Points, in no order, along strands that fork, close into loops and pass close to each other.
Two points are linked if the straight distance between their rows is under 41.7. Some points are linked to none.
pabir: [ -2   7   4 -16  14  -4   4  -7   4   7  21  -9  20 -12  -5 -16 -13  16
  -4  -9   5]
Muz: [ 20  -9 -15  -3  -5   1  -2  -9  -1  10  12   1   2   6  -2   8 -15   0
  17  12  -6]
pevuf: [ -7   1   4  16  -5  -6  -3  -7  12  16  -8   8   7  -5  -5  28 -22  -9
  -4  -1  11]
Pez: [-23  -5  23  12  -1  -8  14   2  13  -7 -20  12  11   6  -6  -5  -1 -10
   1  21 -15]
ketaf: [  2  17 -15  -7   7  19   1   0   0  12   9  -9  -2  -3  13  -7   6   3
  17   9   3]
mimeb: [-10   2  15  10  -1  11   7  -9  -6  13  -2   3  19 -12 -11  21  11  12
  -1   1  -5]
Zot: [ 36   7 -11   2   8   9  13 -14  -4  -9  11  -4  -6  12   3   7  20  12
  14  10  12]
zave: [-16  -8  12   7 -10   1  -2   2   5   8 -18  14  12 -12   1  22 -13 -20
   1  18  14]
Vibo: [ -7 -12  -4 -14   6  -4  -7 -17   8   2  16  -3  -8  22  -6   5 -12  14
   3   3   4]
vav: [  0  25   6  -6   5  -3  -2   8  -9 -17  14  14   0 -28   6 -21  13  18
  -2 -17  -5]
doker: [  2  -7   3 -14  17  -4 -11   7  -4 -19   9  -5   0  -3 -13 -25  -4  -4
  -1 -12  -9]
Neri: [ -3  23  -6   2   4   2  -3  14  -4 -12  -3   8 -10 -21  -1 -18  11   4
  -2 -28 -12]
Moban: [ -2   1  -2  16   6  13  -6  19 -16  13 -16   2   3 -21   2  10   0 -13
   3  -7   7]
Piviz: [ -1  -1  -3   9   9   1  -2  17  -2   1 -17   2  -5  -3   2 -13  -9  -6
  -4 -17  -9]
tet: [ 19  24   2  12   7  -3  13   1  14  -7  -8   1  -1 -10  10 -21  17 -22
  13 -10  -9]
Bet: [ -6  10   4  13 -19   5 -11  -4   6   1  -9  -2   0  14  10  -1   8  -2
 -12  -5 -31]
bime: [  9  -1  -1   4   6  10  27 -23  -2  -2  -8   2  13  14 -16  14  18  21
  -4   1   3]
Piz: [ -6  -5   5 -10  13  19  -6 -15  -4  -6  16 -14 -15   7 -13  13  14  -2
   4  -1  21]
riden: [-15  -3  12   5 -18   5 -13 -12   7  -1  -2  -2  -6  22  14  12   8 -12
  -5   0   8]
Simu: [ -2   7 -15 -20   8  14 -13   1  13  -4  20  -6 -28  12  10  -4  -3   4
  12   8  12]
muni: [ -7   5  -9 -22  19   7 -10  22  -8 -11  18   8   2 -13   2 -21   4  13
  10   2  -5]
tiba: [ 15 -20  -8  10   2  -2  10   9 -20   6 -14   6   1  -6 -17  17   5  25
  -4  -5   3]
seva: [-13  24  -1   3  -1  -3  -6 -14  12   6  11   0  -7  -7 -10   7  -7  10
 -12 -22   1]
noriv: [  5  17  -3   5  18   8 -12   3  12 -15  18  -8 -22   8   3  -7  -2  14
   6   1  11]
pinaf: [-19   3 -15 -33  -6   7  -5   2   1   2  21   3  -7  -4   2 -13   4   9
   0   3 -14]
zoni: [ 12  -3  19  17  11  -8   0   3 -17 -23   3   4   2 -16   2 -16  -2  -7
   9   6  14]
Let: [-29   6   4  -5   4  12  -9  -6  -1   1   1 -11 -17   6  -4   6  10  -1
 -18 -19   3]
resi: [-23  -8   0 -22 -23  16  -9  -2  -6  -7   5  -3  -9   5  16  -7   1 -13
   1  -2  14]
viduk: [  4  11   3  26   1 -20   8   8  20  -1 -24   3   4   5   0  -3  -8 -15
  -6  -2  -9]
pora: [ 17  19  10  31   7 -22  13   5   6  -9 -11  -2   7  -5   7 -15  -1   0
   0  -2  -1]
loze: [  9  26  -6  -1 -11   9   4  -6   1  11  10  -9  17 -18   5  -7   5 -24
   3   3 -14]
gadi: [ 12   4  -6 -18   6  11   3  -8 -15  -7  21  -2 -11  -5  -7   3  25  31
   0 -11   2]
vid: [ -4   7  -3 -13   3  10   8  10  -2   5 -12  -6  -1 -27  -2 -16   1 -21
  -7 -27  -8]
keze: [ 12   2 -18  -2   9   9   1   6 -12   5   2   1  -7   1  -1  -2  21  35
   3  -7 -11]
bivam: [ 17  -8 -17 -22   1  11  11 -21  -8  -6   5   9   0   7 -23  11   5   5
   2 -10   6]
dufoz: [-17   2  -7  -8 -13  17   0   6  -6  22 -14   0   0  -3  20   5  -5  -9
  -8  -6   9]
zige: [ -2   4  -4  23   0   0 -16  -4  -2  -5   0   6 -15   5  -5  17   5   3
  13   4   3]
gerim: [ -8  16   1  -4   3  12  -7  -8   8 -20   8   7 -10  -6  -1 -11   4 -18
  16   6  -1]
gare: [  6  -8  -6   2   4  -9   2   1  -5  12   1   9   5  -7 -18  18  -5  26
 -11 -21   3]
nuvom: [ 12   1  18  19   7 -11   6  -6 -10  -3  11 -23  18   6   1  -6  13   5
  -4  16  -3]
Puv: [ -2  -3 -12 -21  -4   1 -13   3   3  -3   7  -5 -13  14  15 -27 -13 -13
  -4  -9  -7]
Kesi: [ 33 -13   6   4   1  -3  10  -9 -27   1   9 -11   6  -4   5   8  16   0
   7  13  16]
veza: [ -3  -5  -3   4   6   7 -11   0  -5   0   1 -11 -12  18   8  -5   6   6
   4   7 -13]
sipi: [-14 -20  16  10 -20  -7   3  17   5 -18 -29   6  -1  14  17 -13  -7  -1
  -9  -6  -1]
Zopo: [ 20  -1   5  10  -2 -12   4   7   4  18  -7 -12  28 -12  -1  17  -6 -13
 -12  19  -2]
bofur: [-25   4   6  -9   0   7   1  -4   6  -3  -5  28   4 -19  -5  -4 -16 -13
   9  -3   6]
Mak: [  5 -19  19   9   9 -16  16   8   9 -13 -21   4   3  -7 -10  -5  -1 -22
  13   6 -10]
zat: [ 19  16  -5  -2 -15  -2  -5 -16 -11  -2  27   2  -3 -21  -7   4  -4   5
   7 -11   3]
zove: [-22  -7  -4 -32 -19  16  -1  -8 -12   5  12  -9  -2 -12   5  -5   0 -19
  -7   2  -7]
vok: [ -4  -3  -3 -23  10  -7   0  11  -4 -10   4  -3   1 -19 -12 -21   0 -11
 -11 -33  -8]
Fisu: [  5 -12   4   7   2   0   4 -20  -2   1   4  -3   4  14 -16  28  11  -4
   6   9  10]
Kur: [-27 -15  13  -5   6  -5  -1   4  10 -15 -18  11 -16  12   6 -15  -9 -11
  -5 -18  12]
fako: [-10 -16   9  -3   2  17  -3  17 -13  11 -27   0  15 -17   2  -1  -4 -11
  -9   4 -17]
Derub: [-28  -3  -9 -18   0  11  -5  16  -2  10  -2  13  -8   6  20  -8  -3  17
   2   2   8]
zadeb: [ -3 -17  22  10  -8 -13  12   7  13 -11 -32   9   2   3  -4  -3   3 -15
  -2   5 -26]
nef: [  4  -7   7  18  10  -9  -2  10 -18  -8   1  -8   4  -8  -8   0  -1  -5
  10  15  13]
Vitu: [ 11  -6   8 -10  12   3  24 -20 -16   5   9   2   8  -6   1   4   6  25
   1   1  29]
nevo: [  1  -5 -12 -15  17  11   6  -2  -7  23  -1 -16  -4   7  -5   4  10  21
 -10 -21   7]
nok: [  3  -9  -6   4   7 -10  -6  11  -8  -4   9   1   4   2 -11  -7  -6  31
   2   5 -19]
nit: [ -4  11   4  20  15   7  -2  14  -9  -9 -11   5  -3 -12   2 -18   8   5
   5 -11  -1]
ruli: [ -4  12 -22 -12   9  12 -10  17 -12   8   5 -11 -15  -7   6 -13   7   8
  -5 -15  -5]
beto: [ 10   3 -28 -22  17  11   5  -2   4  -3   8   8 -20  12  -4   7   6  17
   7 -10  25]
Luk: [ 12  12  -3  18   3  -6  -3 -13  12  11   5 -15  -2  16   2  16   6  -4
  -2  -5   9]
Lizo: [ -3  -5  11  14   6  10  -2  16 -19   3 -18  -4  15 -24  -9   0   0   0
 -10 -10  -6]
Duzuf: [-19   8   2   6  -5   1  -7  -3  12  -8  -2  15  -7  14  11 -12 -10   6
   6   8  -5]
gimuk: [ 30  -7   0  14   0 -22  11  -5 -18  -7   8  -4 -12   4  -5   7  -5  23
   5   9  18]
nefe: [  4  -4  -6  -4  -7  15 -15   5 -15   6   3   0   1 -14  -7   1   0  -7
   1  -7 -22]
korug: [  9 -15 -16   1  -4   2  18  -9  -1   2 -18  18  -5  19 -17  17  -6   9
  -1   5   7]
Larob: [ -5  23  11   2   9  11  -4 -10   1 -16  19   5   1 -14  -1 -12   4   7
  17  12   8]
dupo: [-23   0  -7 -25  15   2  -5  20   3  -5  -2  16  -2   0  11 -24  -2   6
   3  -3  -7]
likit: [-15   9  -8 -20  -5   4   2  -7   7 -14   9   1 -13 -13   0 -19  -3 -21
   2 -12 -11]
gebu: [  2   3  -5 -16  12   2  11 -11   4  16  15 -13   8   0  -5  -1   1  28
  -7 -12   9]
tir: [  3  17  15   5   8   8   2 -10 -11  -2  12 -11   7 -14   9  -8  11  10
   1   0  11]
fam: [ -9 -13   7  12 -24 -10  -2  16   4  -7 -25  13  -1  10  13   1 -12  -2
  -4  18  -9]
vapi: [ 12  -6 -11 -10 -10  16   0   3  -3  26  -8  -6  17  -7   8  11  -1 -12
   1  11 -14]
volu: [-25   4  15   4   1  11  -5   1  -3 -11  -8  16   5 -14 -13  -1   5   1
  -2  -9 -17]
reguk: [  0 -20   9  -2  12  -6   1   2 -14   9   9  -8  17 -13 -14   3 -18  10
  -4  -5  16]
Runuk: [-11 -16   6   8 -26 -11   4  13  -1   6 -22   0  -2  19  10  13 -10  11
  -3  27   7]
soko: [  2   3   8  25  -2 -13   1  12  -3 -12 -14  13   2 -17 -15   0 -18   6
   2   4 -12]
Gofi: [ -6  -1  18   6   0   3   6   5   5   4 -20  10  24 -26  -6  10  -7 -21
  -2  13  -1]
gire: [ -7 -12   9  12  -9   0 -11   3  -4   5 -18  -4  -2   0  -9  20  -8  -1
 -18  -7 -12]
Novon: [-33   4   9   4  -3  19  -9   1  -7   3 -12   6  -8  -3   0   5   7  -3
  -7 -11  -4]
kemep: [ 23  20  -6  17   2  -6   0   6   4  -5   1  -2   4  -7   8 -19  -7  -7
  11  -8 -11]
Riko: [ -4  -4  -3 -11   5  -5   5   1  16   2  -4   8  11  -2   4 -17 -26  -6
   1   1 -10]
kom: [-21  14 -18 -18 -22  15   4  -1   1   9   4   8  -5 -10  17 -13  -4   1
  -1   1 -14]
Votud: [ 12 -13 -15 -14  -6   2  -8  -3  -6  11  10  -7  -3  12 -11   3   3  16
  -6  -9 -27]
peve: [ -3  13 -11  -9  14   2  -9   9  -2  -3  18  18  -9  -7  -2   7   8  34
  11  -6  10]
bupi: [ 11   6  -2  12   7  -4   3   1   5  20  -3 -16  13   1   6   9  -7 -19
  -6   1   8]
Rasit: [ 12  -6 -17   0  -6   0  11  -9   7  13  -8  -1  -1  30   9  11  11   3
   7  19  -6]
doder: [-10  -8   3  -1 -16   0   0   7   5   9  -6  10  18   9  20   1  -2 -16
   6  32   4]
vanaz: [ -2   6  17   8   5 -14 -11   0 -14 -15  12  10   1 -15 -10   0  -2  21
 -12 -23   4]
gifak: [ 14 -23  -3   9 -10   1  -2   6 -11   7 -20   0  -3  -5 -19  32  -3   7
  -6   2 -10]
renot: [  1   5   7  22  13 -12  13  13 -13  10  -3 -11   6  -9   6  -7  -7  27
 -11  -1  15]
vos: [-16  -4  10 -19 -10   6  -2  -3   2 -13  -5  18   4 -13 -11 -11  -3 -10
  -5 -14 -26]
Lafa: [  7  18   4 -13   4  13   3  -7  -6  -4  27 -14 -11 -12   5  -6  16  23
  -2  -4  13]
nen: [-13   4  -2  17   5 -15   4  -2  11   4  -4   3  -1   9   3   9 -15 -11
  13  28  18]
vafo: [ -3   6  -6  -3   4  20  10 -19   3   0   0   5  -5  12 -10  14  20  16
   9   4   3]
leg: [ -6   4  16  12  21   5   3   5   3 -26  -5   3   0  -1   1 -17  12  -7
  20  21   3]
Bana: [ 10  13  11  -2   5   4   8   0  -8  -6  -2 -17   7 -22   1 -19   9 -17
 -11 -29  -1]
tura: [ -3  11  18  18   9 -15  11   2 -11  -3   2  10   8 -21   4  -8 -12  20
  -5   2  18]
Risa: [-13  -1  20   1 -22   0  -4 -15  15 -10  -6   6   8  14   9  -1   1 -22
  -9  -1 -10]
Fonaf: [ 22  -1   1  20   6  -3  11  -6 -14   5  -7 -16  -3  11  -4  12  21  19
  -8  -8   9]
reli: [-16  10   4  -1  -6   9 -11  -9   3 -11   6  -3  -7   9  -3  -9   8   9
 -10  -7 -34]
nufan: [ 16 -13  10   9   4   1   5   8 -24  10   2 -15  21 -15   2   5   4  -6
   5  15   8]
goka: [ 14  -8  -9  -1  -5  12   7  -3  -3  22  -9   1  12  -2  -4  27  14 -10
   3   8   3]
Neno: [ -7 -13  14  -9  -3   4  11   0  12  -8 -16   9  -7   4   9 -16   2 -25
  10  -8  -9]
pavev: [ -3   2  -9 -10   6   0  -5   6   1   9  10  -9   7   7  -1 -16  -6  17
  -8  -6 -25]
luvod: [ -3  -6  -7 -17 -20  10   2 -17   2  17  -1   4  -1   1  -9  24  -4   4
 -15 -18  -7]
vodiz: [  3 -12 -15 -21  -3  19   8 -16  -6   3   3   6 -12  16  -3   8  13   1
  10   4   1]
bof: [ -4  -4   3   0 -26  -3  -1 -25  14  11   1   6  -3  27   9  24  -2  -1
  -3   3  12]
nebul: [  3   2  17  22   3 -26  12  13  17  -3 -25  -1  12  -3 -11   6   1 -25
 -12  11   2]
rof: [ -2 -19  -8 -14 -15   2   5 -19   6  13  -6   7 -10  22   6  17  -9   2
  -3  -8  21]
Pidot: [ -1 -19   7   0 -15  -3 -15   4   2  -1 -14  -6   0  14   7   0 -15 -13
 -21  -6 -16]
Fitoz: [  8   6   2  -1   5  -6   7  -1   4   4   9   6  22 -19   0 -15 -25   8
   2  -1   1]
vive: [ -2 -11  -5   7  18  -6 -14  11 -11 -13   9   4 -11  -1  -9  -4  -9   6
  17  13  11]
zud: [-14   7   3  13  16  -4  -5  -1  16  -5  -4  -6 -11  21  12  -4  -6 -17
   5  13  15]
tavaz: [ 26 -16  -2  -4   4 -22   5  -6 -21  -9  20  13  -5  -3  -7   6  -4  27
   2  -7  14]
Gab: [ 20 -12  -1  11   7 -11  11 -17  -5  -9   8  -4  -7  10 -19  17  -3  11
  13  10  23]
Batad: [  2   5   7  -1   0  -6   1 -12  22   0   6  -2  18  12  10  -8   2 -33
   5  21  -6]
fufi: [ 16   2  -4   7   1   8 -15 -12  -8 -15  18   1 -19   1 -11  12  11   6
  16   1   6]
dar: [-19  -9  10  12  14  -5   5  -1   1   3  -6 -10   4   9  -7   6  -4  15
  -3  14   5]
vaz: [-32  20   2  -8   0   8  -7  -8  11  -3   9  14 -10 -12  -7   1  -5  -1
  -1 -13   7]
namu: [-10  -8   5   5  29  -4   1  10  -2  -1   5 -18  -3   5  -5  -8  -7  18
  -3   5  19]
tibid: [ 15  17 -24 -19   6  12  18 -15   4   9  12  -3 -11  -3   0   4   8  14
   7 -10  22]
lukeb: [-15  -4  -8 -17  15  10  -7   2  -4  10  11  -1   1  -9  -7   0  -6   6
   5  -2  12]
Zore: [ -5  -3  13  16   4  -1  16  -5 -10   7   2  -6  13  -3 -11  11   6  28
   1  12   5]
Nele: [ 27  -6   0  22  -6 -20   7   9  -7  13  -9 -20   7  -2  -9  23   3  -2
 -11  10   1]
nezib: [-26 -19  15 -11 -11  10  -9   5  -5 -19 -11   9  -7   6   8 -14  -2 -12
  -4  -8   8]
dek: [ -7   6 -21 -25   8  -5  -8   3   8  -2  13  23 -18   9  -7  15   2  25
   7 -10  13]
renef: [-13   3 -20 -26  14  13  -1  11  -2   9   9 -11 -19   2   0   1  18  20
  -7 -12  10]
tefaz: [  0  -6   4   4 -38   4  -7   8   8   0  -8   4  20  15  27   2   2 -11
   2  15   6]
geseb: [ -9 -11  -3   8  15  -7  19  -4   0   6 -10  -7 -11  18 -15  18   2  15
   3  13  21]
Dizi: [ 29  -3 -22   2   1   3  -8  -8 -14  -5   7   1 -19   8 -13  13  10   9
   9 -17  -2]
guzo: [-13  19 -11 -14   6 -10 -18  14  -3 -10  17   0 -12  -6  -8   0   9  11
 -14 -28 -10]
dom: [ -9   4  -9 -26 -12   4  19   3  12   2  -8   5 -12 -25   5 -18  -4 -23
  -5 -22 -12]
pite: [ -4 -16  -2  -2  -5  13   3  15  -9  26 -26  -3  13  -8  10  17  -3  -5
  -5  15  -6]
Mot: [ 15  -3  -8  -2  12   6  28 -14 -15  -9  -6  13  11   3 -15   5   8  23
 -10  -5  24]
Fuv: [ -3  -1  -2   9   3  -9   9  17   5  13 -13  -2  16   3   7  -3   2 -16
   4  34  -1]
fivup: [ -9 -17   2  11  -6 -10  -1  19  -3   0 -23  -5  -7  18  18  -5 -11 -23
  -2  14  16]
Vuvu: [ 14 -11  -1   9 -18  -6 -14   7   0   6  -9  -8   5  12   7  14   2 -19
 -12  11 -21]
tokis: [  7  -6  -8   8  -9 -12   1   9   6  17  -5  -3   3  18   5  14  13  -8
   2  34  -3]
Bure: [ -2  -7   0  -3  -5  -3  -5   3  10  -7  -9  -7  -7  29  25 -26  -6  -9
  -4  -3 -10]
Baru: [ 11  16  -9  12   3 -10 -14   3   1  -1  15   0  -6   0  -1  -6  -3  29
  -7 -21  -8]
Vug: [ 10  10  -1  21 -12  -5   5  -6   7  17  -9  11   8 -12  -7  32  -6   9
  -1  -3   4]
vumir: [ 16 -17 -10  -4  12 -21   4   6  -9  -3  13  -1   0   9 -17   2  -5  34
  -1  -1   0]
Vomeb: [ 10 -14  -9  10 -25  -8  -6   4   5  10 -16  14 -10   8   7  27 -19  -7
  -1   6   7]
Mep: [ 24   6 -16  13   2  -5  18 -12   5   2  -3   3  -1  21   0  12  13  14
  15  20   1]
Zono: [  6  11  17   7   2   5   4  -5 -18   7   5 -20  14 -14   5  -6  11   4
 -17 -19   3]
tes: [ -3 -22  -4  -2   5 -15 -12  13  -6  -7   7   9   2  -2 -15  -4 -19   9
   5   8 -10]
fut: [  3  -2   2  10  -1 -15  10   7  22  -3 -21   0  -2  23  17 -20  -6 -15
  -2  -3 -18]
vapa: [-11   0   3  -6 -32  13  -6   5   1  -8  -6   6   3   9  28 -10   4 -20
   7   3  15]
Ris: [ 11  11   4  -3  18   3  13   6  12 -11  -1   4 -11 -15   5 -29   7  -8
  21 -15   4]
Tere: [  6  -2   2  18 -22 -16 -11  12  13   8 -24  10   1  -4   9  26 -13 -19
 -13  16   2]
fot: [ -4  12   6  11  18   2  -7  -3  16  -3   2 -19  -2  21  10  -6  17 -19
  -4  11   3]
poz: [  6   7 -24 -25 -14  10  11 -20   2  11  19 -11 -13   1  -5   4   6   3
   0  -6 -13]
konu: [ 21  10  -4  19  -4 -11  -4  -3  -3   3   9  -7   5  -1   1  -1  -7  14
   3  -3 -10]
guk: [-12  14   6 -11  24  14  -7  11  18 -19   8  -8 -23   7   2 -19   4   2
  -3  -1   8]
luful: [-10  23  11  -1  19  15   3  -4  17 -15  -1 -17  -7   3   5 -16  16 -10
  -1  -2   3]
tuzam: [-13   2   5  -1   2  15   2  -3  -4   6   0   9  18 -23  -3   1  -7 -14
  15  11   6]
kigus: [ -5  23   9   1  -7  -5   0 -20  13 -10  15   4   4 -14 -13  -8 -12   1
  -7 -20 -13]
niful: [ -6  -9   5 -12 -19  -3   2  -1  13   6  -9  -4  13  10  23  -9 -22 -20
  -6   3  11]
Vuna: [-14 -12   4   5   3  -9   8  20   2   7 -24   1   8  -7  -7  -3 -24   1
  -6  11  -6]
losu: [ -8 -13  -5  -9 -21   3  -8   6   0  12  -8   5   0   6  17   1 -21  -6
  -6  -6  13]
Kanul: [ -9  22 -13 -10 -19  17   1  -8   2  12   5  -1   3 -10  13   2   8 -14
   5   8 -18]
vebeg: [ 14   9  -1  -6   6 -12  -3  -3   6  -8  15   2   7 -18  -4 -19 -22 -10
   4 -19   5]
Rad: [-16   0  18   6   8   2 -11  -5 -12 -19  14   8   7 -13 -19  -3   5  14
   0  -6  -6]
tivoz: [ -2   0   1  19   1   4  -1   6  -9   4  -4  -4   1   9   1   3  15  14
  12  24 -20]
vafid: [  0  -1  12  23 -11 -20  -9   7  10   1 -11   2  10  -1  -8  22   3 -25
 -15  20  -1]
fezuz: [ -1  -8  16  15  17 -25  18  14  -1 -12 -20 -10   0  -5 -15 -14 -12 -11
   3   4   8]
guves: [ 19  15   1  26  -1 -16   0   7  14  -4  -4   9  15 -11   2   4   5 -31
   6  10   3]
pubod: [-22  -5   1 -25   6 -10  -3   0  15   0   5  11   6  -1  -4 -11 -22  -3
 -13 -17  -1]
vin: [ 36 -13  -5   7  -2   2   5  -5 -15   6   0 -10  12   0  -7  21  23 -12
   1   1   9]
Zom: [  2  -8   7   5   0 -19  10  19   2  16 -15 -18  19  -1  -9   9  -4 -13
 -12  33   4]
Bute: [  9  -1  16   3  14  -1   4 -13  -5  -8  21 -17   9   9  -3 -12   5  28
   0  11  -3]
faf: [ 26 -12 -18   8  -4   0  -9   0  -6   6  -2  -9 -11  16  -7  13   3   2
  -1  -4 -17]
pepam: [ -5 -10   5 -15  17   6 -21  -2  -6 -20  22 -11  -9   6 -15  -8   1   1
   4   4  -5]
laled: [-10 -16  10   0 -23   2 -19  -6  -6 -10  -1 -10 -11  18   8   4  -3 -19
 -14 -12   1]
vuv: [ 14  -6   2   1  14  -1   6   5   4  -8  -6   0   4 -10   2 -16  -8 -34
  18   2  10]
seda: [  5   5   7   6   5  -5  -1 -11  15 -11  10  -9  11  14   0 -14  -3 -11
   7  16 -23]
fopem: [ -4   5   3   5  -3   5   0   5   6   1 -16   7   0  -4  11  -9   2 -25
   1  -3  -7]
vuge: [  0  18 -15   0  -4   4  -6 -14   8  11   6  -4 -18   8   3  12   0   5
   0 -14   6]
Pator: [ -1  20  -8   8 -20   2 -12 -14  11   8   4   0 -11  13  12   6   2  -2
  -2  -5 -16]
Regi: [  3  -1 -20 -11  -9   9 -14  -6  -2   5   8   0 -23  15  18   2  -3  -9
  16   3  10]
votul: [-12  -3  -7 -32 -17   1   5   7  12 -10   2   5  -8   6  20 -33 -10  -7
   0 -12   3]
Bup: [ 10 -19  14  -2  10  -6   9   0  12 -10  -9   3 -10  -5  -4 -15   3 -24
  26  -7  -6]
bezu: [ 10 -23  -2  -5 -28   9  -1   5  -3  18 -24   2   5  11  15  29  13  -8
 -14   6   7]
dunab: [ 15   5  13  14  13 -15  11  -2   3 -13   7 -14  20   3   3 -20  -2  -5
   7  22  -4]
rofe: [-21  13  -8 -26   6  -9 -17   7  15  -9  18   1 -17  10  -1   3  -1  13
 -11 -15  -2]
vaku: [ -6 -10  -2  15 -20 -12  -2   2   3   5 -10   6  -9  27  14  17   7  -4
   7  27  10]
vepu: [-22 -11   0 -16 -10   1 -13   1  -1   9   1  10  -4   0  -1   1 -16   0
 -13 -15   1]
folo: [  2   9  14  12  -2  -4   3 -13  12  -5   0   0  13  -6 -12  -1  -9 -16
  -6 -12 -10]
vurev: [-15  -3 -14 -15 -12  20   1   1  -3  22  -4   9  -4   8  21   5   1   9
  11   8  11]
lini: [ 19   4  -7   8  -8   2  -5   0  -3  17   7   6  20 -13   2  20  16 -19
  11  21   8]
ratog: [ 22  -7 -10 -17  10  -6   6 -13  -8 -12  19  16  -5   0 -22  11   4  22
  -1 -19  20]
muzez: [-15   4  18  18  10   0   5  -2   4 -10  -2   4  17   0  -8   0  10  -9
  10  25  -5]
putif: [-18   2   5 -13  24   0  -5   9  16 -21  -5   8 -20   6  -1 -19   2  -5
  -2 -18   6]
pega: [ -4 -10  -4  10   4 -17   3   0   1  -2   6  -9 -10  17 -10   6 -15   3
  17  32  11]
tobi: [ 30  -5  -8  21  -9 -17 -12   4   0   8  -2 -10  -3   7  -4  21   1 -13
   2  10 -11]
fute: [  0  -3   6  19  -2 -14  -7   8 -11  -3  -1  13   3 -19 -16  10 -16  21
  -6 -12   1]
rizi: [ -6   6   5 -17 -14  11   2  -9   6   0   3   6  16 -15  -5  -9 -11  -8
  -2  -2 -30]
Vubi: [ -8  -1  -4 -15   0  10 -15  -4   1  -5  13 -20 -22  19   2  -7  12   6
  -8  -2 -21]
Rano: [ 10  13   8 -10  14   3   2   5  -6 -23  12   6  -7 -23   6 -31   9   1
   6 -12   6]
Topuf: [ -4  -6   8   7  15   4  -2  -9  -4   2   5 -20  -3  16  -7  18  20  -9
   2   9  18]
kiguz: [  1 -10   1  13  -2   0  -3  23   0   4 -32   5   0   1  17   2   3 -33
  -6   3   3]
Pep: [ -2  16   3 -17  14  -2  -7  19 -12 -12  22   7  -1 -16   8 -13  12  32
   1  -6   4]
bizo: [ -1  13  -8 -20  -3  -2  -5  -2  -8  -5  27  -1  -3 -14 -13   6  17  26
  -9 -24  -7]
tel: [  1  -8 -24 -31 -16   6  -6   1  -8  13  15  -3  -8  -1   1  -1  -6   4
  -6  -7 -17]
rimem: [ 11  -5 -18  -3 -22   2  -5  -7   8  14   1  17  -6  10   8  17 -17   2
  10   4  -4]
ruf: [ 18  -1   6   2  -4   3  -4   6 -32   4  10   3   7 -22  11 -15   6  13
  -2  -5  -9]
fise: [  3  -3  14   2 -15 -11   5  -5  29  -3 -10  11  21   6   7   1   0 -28
  -8  15 -15]
Lis: [  9   3   3  14  22 -14   2   9  -6  -4   3 -16   0  -3   5 -19 -10  11
 -10  -8  16]
tafa: [  3  19 -18 -13 -13   3   0 -13  -1   2  27  -9  -4 -17  -4  -6  -3   0
   4  -7 -12]
zoto: [ -7  14  13   9  -7   4   3 -19  12  14   2  -5  23  -8  -6  15   5  -5
 -11  -2  -8]

How many points has the smallest loop of links through each point below? Write - if it is on no loop.
vid => 8
gifak => -
beto => -

A piece is all that can be reached along the links. How many separate loops has the piece of each point below (a circle has one, a figure eight two, a Y none), and how many tips (points with one link)?
tes => loops 0, tips 22
keze => loops 1, tips 3
dupo => loops 0, tips 11
